The views of a scene show one set of named points, each view turned or mirrored, shifted and resized as a whole, with a little noise and some points left out.
In the rows, zero is written as 128.

Scene 1
View 1
Z263: [135 156 136 117 145 111 169 174 131 146 129 125 173 139 142 159 156 116
 140 146 139 161 104 129 124 133  94 163 151 157]
Z549: [149 152 169 124 155 102 139 160 165 122 121 126 147 147 129 162 160 133
  93 128 133 142  94 126 115 110  88 136 129 121]
Z260: [149 135 156 165 141 111 131 208 172 139  93 110 126 109 125 140 165 145
 132 121 125 132  83 159 124  95  97 144 129 109]
Z811: [100 130 111  90 101 126 163 122 148 140 111 150 160 110 163 127 119  95
 140 164 147 152 123  85  86 168 133 104 134 173]
Z793: [127 135 146 131 143 105 125 117 165 139  95 116 134 130 126 159 159 120
 123 146 133 121 140 133 100 147 139 151 167 136]
Z398: [109 129 138  89 134 123 120  75 162 163 114 137 139 145 136 126 143 116
 109 156 138 136 143  92  74 179 159 152 145 144]
Z280: [109 125 121 102 125 122 157 142 147 140 109 129 133 126 145 134 145 103
 149 149 148 144 137 121  92 169 148 167 142 152]
Z83: [120 110 155 134  99  93 111 117 184 159 115 132 127 131 131 104 136  92
 142 131 119 121 134 114  91 167 160 130  99 140]
Z587: [130 135 163 130  98  69 134 117 167 157 150 141 174 156 138 127 130  68
 142 135 114 137 128 104 111 165 129 115  98 169]
Z421: [136 134 162 140 136  96 111 120 172 161 114 118 141 144 119 137 157 119
 122 135 120 123 126 130 105 144 136 154 138 130]
Z346: [ 95 115 119  62 125 145 152 117 153 146 116 145 116 136 151 104 136 113
 124 150 160 155 133  89  64 189 163 172 116 141]
Z809: [117 121 141 120 111 106 135 132 168 147 113 134 136 127 140 121 139 100
 139 141 133 133 127 114  94 159 143 133 118 145]
Z453: [138 143 148 152 124  83 147 161 152 144 119 116 165 132 133 159 152  95
 155 140 122 133 125 145 128 137 115 142 147 158]
Z687: [113 122 140 118 115 112 113  86 181 137  89 137 132 113 138 135 133 114
 110 152 132 117 134  98  78 153 150  94 143 139]
Z252: [102 112 137  82 114 132 122  95 172 166 120 148 123 139 142  90 132 113
 115 145 140 143 128  81  65 184 165 147 102 136]
Z310: [129 145 136 133 160 123 126 117 161 125  69 111 136 110 128 185 164 148
 105 159 139 117 130 137 100 121 123 133 204 127]
Z509: [ 99  99 116 127  94 122 131 126 180 129  70 131 108  83 147 119 130 101
 154 149 141 114 143 118  77 163 172 107 136 142]
Z107: [117 124 132 116 120 134 134 157 163 161 106 135 133 114 142 105 141 132
 132 141 135 147  97 110  94 140 128 139 116 132]
View 2
Z260: [101 101 103 178  95  53 209 104 103 132  57 106 142 151 119 135 164 124
  59 160 100 175 109 126 138 169  86  72 170 116]
Z252: [168  75 128  86  87 153  78 146 107 139 202 110 119 184 153 100 114 150
  79 120 126 110 113 171 142 155 130 139  70  71]
Z263: [ 76 109 116 136 122  73 152 123 161 114 167  76 164 144 131 128 173 160
  88 137 138 195 154 129 182 157  70  92 183  51]
Z687: [180  73 119  92  95 107 139 112 106 149 172 130 117 212 127  96  56 166
 110 146 170 133 149 153 143 165 111 131 113 110]
Z280: [114  80 119  79  95 108 120 147 139 134 170  73 137 166 116 140 131 167
 120 109 115 164 140 159 160 139  82 122 115  68]
Z453: [113 115 103 145 145  67 143 132 140 140 128  90 158 129 121 144 121 175
 100 146 140 176 164 134 160 139  62 103 180 105]
Z549: [110 112 125 193  86  58 162 104 126 118 145 132 145 173 146 127 151 145
  82 177 137 195 125 122 167 194 121 104 185  84]
Z107: [126  89 121 107  93 112 147 117 110 129 148  94 133 168 130  99 148 127
  60 136 123 128 112 144 146 152  99  99 110  74]
Z509: [162  73 122  51  84 109 149 124  96 157 133  91 110 190  84 119  62 152
 129 123 130 110 135 155 126 121  78 124  79 120]
Z811: [130 105 143  52 105 113 119 112 138 125 224  79 134 177 103  88 103 151
 113 137 172 116 156 129 168 121  74 121 107  57]
Z346: [132  67 137  61  62 145  84 150 129 126 219  85 123 189 136 119 140 152
 108 102 108 139 114 170 158 152 120 139  69  39]
Z793: [141  63  97 122 105  88 152 135 129 148 136 112 136 189 136 137  98 184
 113 125 137 194 153 167 153 181 100 118 155 101]
Z398: [165  56 111  88 101 139  94 147 131 143 210 115 128 202 161 105  96 182
 100 112 151 158 147 181 158 180 125 142 108  68]
Z809: [146  98 121 109 109 108 112 135 117 141 161 100 135 157 127 123 108 156
  96 138 133 131 135 148 144 137  94 123 114  96]
Z83: [176  99 114 122 121 121  86 150  99 156 143 116 128 146 138 128  86 162
  86 142 125 109 130 160 126 132 106 133 100 124]
Z310: [128  41  92 112  85  68 218 102 131 145 127 118 132 231 124 121  90 178
 120 127 158 222 162 159 162 210  96 101 175  97]
Z587: [158 144 126 150 157 101  64 143 129 141 191 114 155 118 144 122  95 174
  88 168 166 118 161 131 153 120  91 134 144 106]
View 3
Z453: [122 120 155 175  77  76  99 100 193 134 195 131 146 104  96 150 118 127
 186 119 164 168 115 110 123 164  78  73 135  98]
Z263: [118 142 127 142  71 118 134  78 176 125 201  98 140 144 120 138 109 137
 188 132 153 156 101  92 167 235  84  85 108 120]
Z509: [173  82  78 163 142 142  98 178  94 136 150 193 100  96 126 108 107 107
 138 177 119 207 171 151  85  62 161  68 145  80]
Z793: [131  68  93 146  95 109 104  72 166 137 148 109 117 128  69 138 131 131
 185 153 150 155 171 119  95 128 141  67 132 103]
Z346: [225  67  43 106  94 170 133 139  99 113 134 115  69 126 185 109  93 140
 155 193 109 168 146 112 139 171 204 134 159 158]
Z280: [183  99  73 136  88 127 122 139 135 116 181 128 107 116 140 115 112 152
 167 167 138 179 137 113 117 172 152  84 142 131]
Z252: [221  50  83 123 103 163 112 127 107 141  99 124  68 106 182 140  80  99
 153 174 109 161 163 115 132 119 206 171 175 150]
Z811: [145  96  91 126 105 189 113 169 110 112 163 164 111  70 189 110  79 101
 150 125 123 168 105 135 146 156 170 115  88 115]
Z421: [154  70 131 157  89  91  98  63 179 157 130 102 112 122  87 167 117 112
 186 146 150 153 173 106 105 118 135 115 165 119]
Z587: [159  66 182 169  60  88  67 124 186 125 144 146 119  43 170 169  78  86
 172  93 147 148  90 115 140 132 129 156 166 119]
Z687: [129  39  97 145 123 161  89 107 120 140 104 151 100  89 115 133 100  79
 158 142 120 154 167 143 106  70 179 104 120  88]
Z310: [ 68  77  67 136 119 149 120  39 150 139 143 106 129 161  25 123 144 126
 186 155 145 145 190 131  98 127 133  25  74  74]
View 4
Z260: [107 146 123 102 126 124 170 117 116  99  90 129 133 126  77 135  73 156
 123 146 107 140  99 169 119  80 105 121 157 108]
Z421: [135 139 123 107 150  89 113 119 126 114  93 116 121 138 133 130  95 179
 139 138 149 128 124 132 106 122 102 134 138 116]
Z252: [147 128 136 125 136 100  72 139 121 149 126 135 128 152 136 145 138 163
 147 128 182 144 157  78 123 120 149 126 130 159]
Z280: [127 118 138 107 136 100  79 134 160 133 118 175 139 138 108 128 110 166
 124 119 149 120 137 124 117 109 114 129 123 149]
Z310: [187 132 122  79 130  86 135  89 154 108 115 130 140 139  84 149  56 151
 128 124 140 101 129 144  98 122  72 147 132 133]
Z107: [128 127 144 112 125 110 113 128 122 130 106 144 137 142  95 152 119 152
 131 143 152 140 130 126 126  93 136 118 147 140]
Z346: [142 117 142 114 124 110  69 140 148 146 139 164 139 146 114 130 134 163
 141 118 175 138 156  79 123 115 137 113 109 175]
Z453: [106 135 130 104 150  90 100 117 144 108  84 157 120 123 122 130  99 170
 106 139 130  98 110 165 112  98  87 136 151 109]
Z509: [153 124 122 132 143  93  84 146 133 155 129 162 147 155 105 163  85 141
 129 101 140 124 157 133 119 106 148 180 161 147]
Z793: [154 134 122  99 144  87 110 113 146 117 108 134 131 138 117 133  79 169
 133 123 144 113 130 134 102 124  90 144 130 128]
Z263: [109 127 149  85 126 104 106 104 157 100  92 167 124 117  98 128 120 165
 103 153 144 101 105 147 117  90  80  97 129 129]
Z811: [144 120 147 113 129  91  57 120 144 143 121 181 130 137 113 170 140 136
 102 132 172  93 147 114 127  92 126 137 154 158]
Z83: [121 140 119 136 157  93  83 146 111 140 104 131 121 145 148 141 113 170
 137 125 150 135 141 120 118 113 141 155 159 125]
Z809: [126 133 129 120 143  99  87 134 127 133 109 149 127 139 125 143 115 161
 125 128 150 122 137 123 119 104 127 140 149 136]
Z398: [168 126 136 106 141  81  74 119 140 135 119 131 128 148 137 142 120 170
 144 128 185 122 152  89 108 135 115 131 119 152]
Z549: [128 158 116  92 121 123 144  95 118  92 107 119 110 113 107 130 102 156
 113 148 137 110 105 125 116  92  78 105 145 125]

In a view up to two points have been moved. Name them for each view, in the order of its rows, or write -.
view 1: -
view 2: Z252
view 3: Z421
view 4: -

Scene 2
View 1
Z236: [ 80 183 152 133  92 153 108 138 148 114 147 158 137 125 129 182 109 144
 147 104 102 123 117 112 168 108  78 102 103 138]
Z203: [130  80 154 132  84 150 119 124 136 109 123  80  94  90 110 176 121 158
 125 127  91 138 128 130 125  94  93 129 107 144]
Z695: [152  89 172  97  96 138 119 112 138 131 159  75 118 108 108 153  99 170
 135 109 131 111 146  99 149  75  94 128  95 120]
Z176: [122 104 152 142 114 182 135 130 119 118 130 106 109 109  99 171  89 185
 130 134 122 138 145 124 129  75 111 118  95 117]
Z547: [ 79 129 144 146  65 150 116 137 108  74 119 144  76 126 110 169 117 170
 140 122  59 142 137 147 174  81  88 111  89 146]
Z438: [105 157 177 156  83 143 157 144  87  94 151 194 112 140 120 167 105 188
 137 132  86 132 163 137 172  89  95 105  38 166]
Z630: [ 81 152 148 135  89 162 127 126 120 137 147 156 124 150 115 168 114 176
 157 123 104 139 142 116 163  63  98 116  93 113]
Z749: [ 83 133 142 126  70 145  99 124 147 114 131 117 105 121 120 176 131 145
 147 109  80 136 116 121 161  89  80 120 120 132]
Z990: [ 89 127 148 143 100 167 133 121 125 131 134 126 112 129 108 175 106 173
 136 125 107 146 136 123 138  73 112 121  96 124]
Z343: [108 134 166 146  94 150 143 128 123 130 144 143 123 121 119 178 115 167
 132 128 102 138 139 122 136  92 103 119  76 150]
Z575: [102 137 144 161  80 172 132 151 113 127 131 166 118 124 122 183 140 173
 159 151  80 149 139 138 144  83  80 117  94 133]
Z135: [ 93 143 160 157  96 150 136 131 139 118 130 138 120 105 123 194 115 148
 119 123  93 143 119 128 124 116 101 115  87 167]
Z196: [ 67 164 155 163 102 168 145 132 107 110 133 174 112 142 110 179  94 180
 132 124  98 148 142 133 153  82 116 106  70 142]
Z271: [128 133 161 147 110 177 143 144 115 131 146 146 133 117 114 176 102 184
 144 140 124 133 150 120 136  84  97 113  80 126]
Z999: [109 154 155 115  91 150 107 131 155 146 158 131 147 121 130 176 122 147
 157 109 117 120 122 100 157  94  73 116 112 121]
Z885: [ 83 162 159 144  88 151 135 132 116 122 148 171 124 143 121 173 113 170
 147 120  97 137 142 122 164  82  95 111  77 139]
Z598: [ 69 130 124 136  64 160  90 133 139  91 112 118  86 118 113 176 131 149
 151 116  62 144 112 137 167  84  75 114 131 125]
Z996: [ 97 100 141 141  78 155 117 123 133 115 118 103  93 109 111 179 130 157
 134 129  78 149 123 134 133  84  95 128 113 137]
Z391: [104 160 157 125 102 161 121 133 135 137 159 147 143 132 121 171 102 166
 153 115 125 123 137 103 160  83  88 111  94 117]
Z787: [115 137 153 139 105 173 123 141 134 121 139 130 128 109 115 178 103 166
 141 127 116 129 132 119 141  95  90 110 101 126]
Z180: [ 85 134 152 147  99 160 131 121 138 137 133 125 120 120 114 186 114 157
 129 122 105 147 124 120 125  90 110 122  99 138]
Z156: [126 115 166 121 108 159 134 119 125 138 155 112 127 124 108 161  94 180
 138 120 134 126 149 106 143  70 107 123  87 116]
Z979: [ 70 149 155 146  82 143 127 122 125 105 131 148 103 131 117 178 113 157
 129 112  80 143 127 130 155  93 102 114  85 155]
Z173: [112 133 172 123  91 138 140 115 125 149 163 137 134 138 120 165 114 169
 142 118 117 129 147 106 148  75 101 125  76 135]
Z290: [ 95 141 147 133  76 147 107 134 142 111 134 131 113 113 123 181 128 146
 145 116  83 133 119 124 157 100  76 114 108 143]
Z199: [ 77 131 149 146  77 146 130 118 126 131 133 139 107 133 118 179 131 158
 139 123  81 151 129 129 142  79 103 126  94 144]
Z419: [143 127 143 153 101 199 120 175 115  92 126 146 120  90 114 180 108 182
 157 154 103 126 142 138 149 100  66 100 101 120]
View 2
Z290: [115 131 137 132 135 121 112 161 143 132 154 113 133 125 108 102 122 107
 114 131 125 157 151 129 121 129 158 133  98 153]
Z156: [110 121 115 160 148  94 127 140 146 147 110  95 130 122 124 115 151 118
 114 140 150 169 144 119 110 116 164 128 105 155]
Z630: [112 108 135 137 148 115 132 154 156 137 129 124 135 121 118 102 153 111
 130 133 128 154 139 119  90 113 162 132 107 147]
Z885: [116 104 136 128 148 122 126 152 150 146 139 119 135 125 124 114 140 110
 134 131 115 148 131 118  98 120 163 128  97 144]
Z979: [117 113 139 119 134 120 121 157 142 134 152 106 139 134 125 113 126 112
 125 127 121 157 131 124 106 123 158 144  87 144]
Z180: [116 116 125 132 140 108 107 150 135 124 132  98 131 128 121 100 133 104
 115 123 139 173 133 126 106 118 161 133 100 143]
Z749: [114 137 141 134 129 117 116 168 149 124 154 113 135 126 106  96 127 104
 108 134 129 161 156 132 115 123 154 145 100 156]
Z547: [112 128 143 124 120 122 139 162 142 133 167 119 149 133 123 109 130 137
 135 117 129 142 145 127 113 128 162 154  79 146]
Z438: [117 100 133 128 148 125 132 143 142 168 144 116 141 130 142 141 135 133
 154 122 109 126 120 113 106 129 173 125  82 141]
Z135: [119 114 126 122 140 117  97 148 125 132 147  94 132 131 124 112 114 105
 118 119 128 166 127 126 120 130 164 127  90 141]
Z575: [116 120 130 133 142 122 110 154 135 132 146 132 136 117 118  99 139 120
 143 105 132 139 139 127 105 126 175 121 106 138]
Z271: [113 109 113 148 153 107 121 135 134 146 119 110 130 118 122 111 144 124
 132 122 142 159 138 118 111 126 173 109 102 144]
Z695: [110 148 115 178 139  88 121 145 149 152 112  83 129 122 123 123 143 118
  98 151 156 168 161 124 129 119 158 137 105 170]
Z199: [117 124 137 130 135 113 108 161 141 126 144 110 137 128 127 105 135 107
 124 119 132 153 132 128 100 116 163 148 101 143]
Z196: [115  89 131 115 144 119 135 144 140 138 140 113 140 132 129 111 140 122
 140 120 124 159 119 115  93 121 165 130  85 134]
Z999: [115 124 132 147 153 116 109 155 155 141 130 113 122 116 100 101 134  90
 105 150 122 164 157 123 115 123 156 114 116 160]
Z996: [114 143 129 139 123 105 109 160 132 117 148 103 139 127 120  97 129 119
 115 114 152 163 148 134 118 123 164 151  97 148]
Z236: [116 105 140 122 149 130 121 154 151 140 149 117 128 124  99 101 123  95
 114 146 106 165 146 120 114 130 152 115  97 153]
Z203: [113 154 119 153 122  97 104 153 125 128 142  88 136 128 123 108 124 125
 108 118 161 166 154 135 135 129 165 145  94 154]
Z173: [115 118 127 152 152 105 113 149 152 152 117 101 129 123 130 123 145 103
 120 140 130 153 134 119 102 113 163 131 109 153]
Z598: [111 138 144 124 119 122 130 171 145 110 168 125 142 126  98  81 128 119
 115 122 136 162 163 135 116 127 154 151  93 150]
Z343: [117 116 124 138 145 110 108 146 135 144 132 101 132 127 130 118 133 113
 126 124 131 155 130 122 111 123 168 128  98 145]
View 3
Z787: [100 131 124 147 112 140 130 117 175  56 163 115 139 113 167 102 105 135
 125  89 134 117  94 140 134 156 125 113 178 105]
Z196: [129 112 105 155 122 185 113 107 170  48 152 140 166 130 159 125  69 172
 131  97 147 150 110 118 116 140 159 132 138 106]
Z236: [103 127 104 137 114 148 138 147 179  48 150 130 128 113 187 134  62 147
  89 113 148 109  82 139  93 162 134 139 189  83]
Z996: [132 119 111 129 115 158 158  98 190  94 152 152 129 127 137  93 128 151
 125  71 107  75  80 131 138 137 118 109 171 110]
Z630: [ 91 116 106 128 114 158 126 142 155  74 161 132 155 133 136 110  85 167
 107 100 145 136  92 148 119 149 166 118 148 101]
Z203: [124 128 125 145 116 140 163  85 187  94 158 141 130 104 145  85 150 134
 144  81  99  64  68 117 155 143 101  96 178 115]
Z547: [146 126 115 106 129 198 123  89 206  84 140 160 146 117 139 136 110 179
 125 109 119 107  65 122  97 132 136 113 153 110]
Z176: [110 133 136 161 115 148 136  98 169  64 172 112 156 112 152  77 134 141
 160  72 119 125  94 141 155 138 136  88 159 115]
Z290: [115 124 107 122 116 152 146 120 191  77 146 146 125 116 160 121  98 148
 100 102 127  83  73 131 112 155 118 126 184  97]
Z156: [ 80 131 127 164 112 128 145 129 139  74 174 111 160 103 147  81 121 143
 143 101 129 123  78 133 153 152 150  90 156 108]
Z695: [ 71 143 136 160 113 109 167 130 140  93 176 110 149  79 145  76 150 133
 146 116 110  90  41 127 156 155 134  70 173 106]
Z990: [114 117 111 152 113 156 146 118 162  71 164 133 152 129 145  91 104 157
 132  77 129 118  96 138 138 138 149 110 154 106]
Z419: [ 99 143 146 111 117 152  79  83 214  52 158 102 136 110 161 116 125 128
 132  88 135 134 103 151 133 164  99 106 180 123]
Z598: [143 128 112  91 120 181 154 119 216  85 147 153 116 133 145 118 113 166
 100  74 113  79  67 166  89 130 127 112 184  95]
Z749: [117 125 105 116 115 155 164 132 187  87 150 149 121 120 150 114 104 155
  96  95 119  74  63 144 106 144 129 117 185  93]
Z979: [135 114 100 144 122 175 143 111 178  70 144 158 146 120 159 126  82 168
 116 107 130 104  81 110 110 141 142 131 157  99]
Z575: [105 111 108 108 113 162  95  99 191  79 149 142 141 141 129 120  96 152
 104  89 141 122 115 133 137 161 122 134 155 117]
Z391: [ 75 127 116 144 109 133 130 150 152  59 165 113 146 113 163 109  85 144
 106 111 148 131  86 146 122 164 151 116 169  94]
Z173: [ 75 116 106 158 111 129 139 136 134  82 163 132 160 109 140 101  95 150
 118 121 139 116  80 112 147 162 151 115 151 104]
Z199: [122 105  95 136 114 163 146 115 169  88 150 159 143 135 134 107  93 164
 110  90 127  96  92 119 132 143 140 128 153 104]
Z180: [115 113 103 165 110 146 158 119 162  67 160 138 143 127 157  90  94 145
 123  74 129 102 104 127 144 144 135 124 165 102]
Z885: [102 115 103 138 118 163 116 126 163  65 152 140 157 122 151 129  73 166
 109 118 149 133  92 120 116 156 153 132 149 102]
Z999: [ 71 128 109 134 105 116 149 159 159  71 161 120 126 112 165 107  88 133
  87 109 141  96  76 148 123 171 131 121 191  89]
Z135: [132 112 101 167 115 151 145  96 181  58 147 149 136 118 177 114  84 138
 122  90 131  92 104  98 139 153 111 142 174 103]
View 4
Z598: [ 86 128 159 118 101 126 128  88 185 222 135 149 134 127 103 129 167 126
 133 138 139 146 134  89 128  96 113 113 174 119]
Z156: [ 93 111 125 122 108 142 121 116 131 138 133 164 177 128 106 132 144 128
 100 181 140 157 120 129 138 120  83 144 141 117]
Z630: [110 117 140 111  99 118 106 106 160 149 113 133 160 113 118 148 150 139
 103 158 154 170 134 107 126 102 104 132 145 125]
Z173: [ 93 122 130 130  98 123 127 107 129 134 128 144 164 121 115 144 128 139
 102 171 154 174 130 132 123 114  95 144 139 122]
Z885: [103 119 144 112  94 121 130 108 157 161 112 137 155 110 115 164 140 146
 102 147 159 184 137 111 118 105 111 139 131 135]
Z176: [ 95 106 130  94 115 153 139 116 148 164 127 174 173 138  91 130 152 119
  98 178 143 149 118 119 158 118  79 142 145 123]
Z391: [113 116 119 130 104 133 107 106 148 151 128 148 174 109 110 150 147 142
 106 154 153 173 113 118 109 115 107 136 139 125]
Z180: [100 124 129 102 108 137 144  96 152 178 130 140 162 138  97 133 128 147
 102 158 157 160 123 117 130 109 100 141 159 116]
Z343: [ 93 122 134 110 100 130 154 103 142 164 124 151 156 126 101 151 127 139
 101 161 161 175 129 127 133 114  99 146 139 131]
Z271: [109 109 119 102 109 135 135 111 148 150 117 166 168 116  94 154 144 125
  98 171 165 172 114 127 143 120  93 144 131 138]
Z695: [ 69 117 126 154 106 145 124 113 114 143 156 184 173 133 106 118 146 114
 115 188 125 147 118 140 135 126  77 140 149 108]
Z547: [ 73 119 181 108  90 125 152 109 174 203 117 155 131 121 111 154 160 124
 118 142 140 167 156  96 139  97 106 129 140 136]
Z438: [ 88 112 164 105  84 121 160 125 150 155  97 154 146 101 116 191 138 136
  95 148 164 204 153 119 130 109 108 152  98 157]
Z990: [ 99 117 138  98 107 135 132 105 155 164 123 144 163 135 103 133 141 137
 100 165 150 157 129 112 141 107  93 139 153 118]
Z787: [103 115 119 115 111 143 133 103 154 176 132 165 167 121  93 143 148 130
 108 157 155 163 109 119 129 119 101 136 145 128]
Z199: [ 90 130 149 106  97 116 145  93 157 177 123 132 143 132 109 139 130 141
 110 156 157 165 141 113 134 100 103 135 159 122]
Z419: [106 104 121 105 112 138 140 107 173 193 121 195 151 102  79 160 173 101
 118 158 167 167 102 117 151 123 102 128 133 155]
Z979: [ 87 126 158 110  94 131 153 103 159 189 123 138 149 128 109 153 134 150
 107 140 149 174 144 106 119 102 111 141 142 125]
Z196: [108 110 153  82  98 136 143 117 167 169 101 133 163 121 108 166 140 152
  88 144 158 181 141 100 130 102 108 147 125 136]
Z135: [ 91 128 131 106 104 140 174  94 151 197 132 148 153 135  89 150 118 151
 105 144 164 174 122 122 122 114 109 148 146 128]

In a view up to two points have been moved. Name them for each view, in the order of its rows, or write -.
view 1: Z598
view 2: -
view 3: Z180
view 4: -
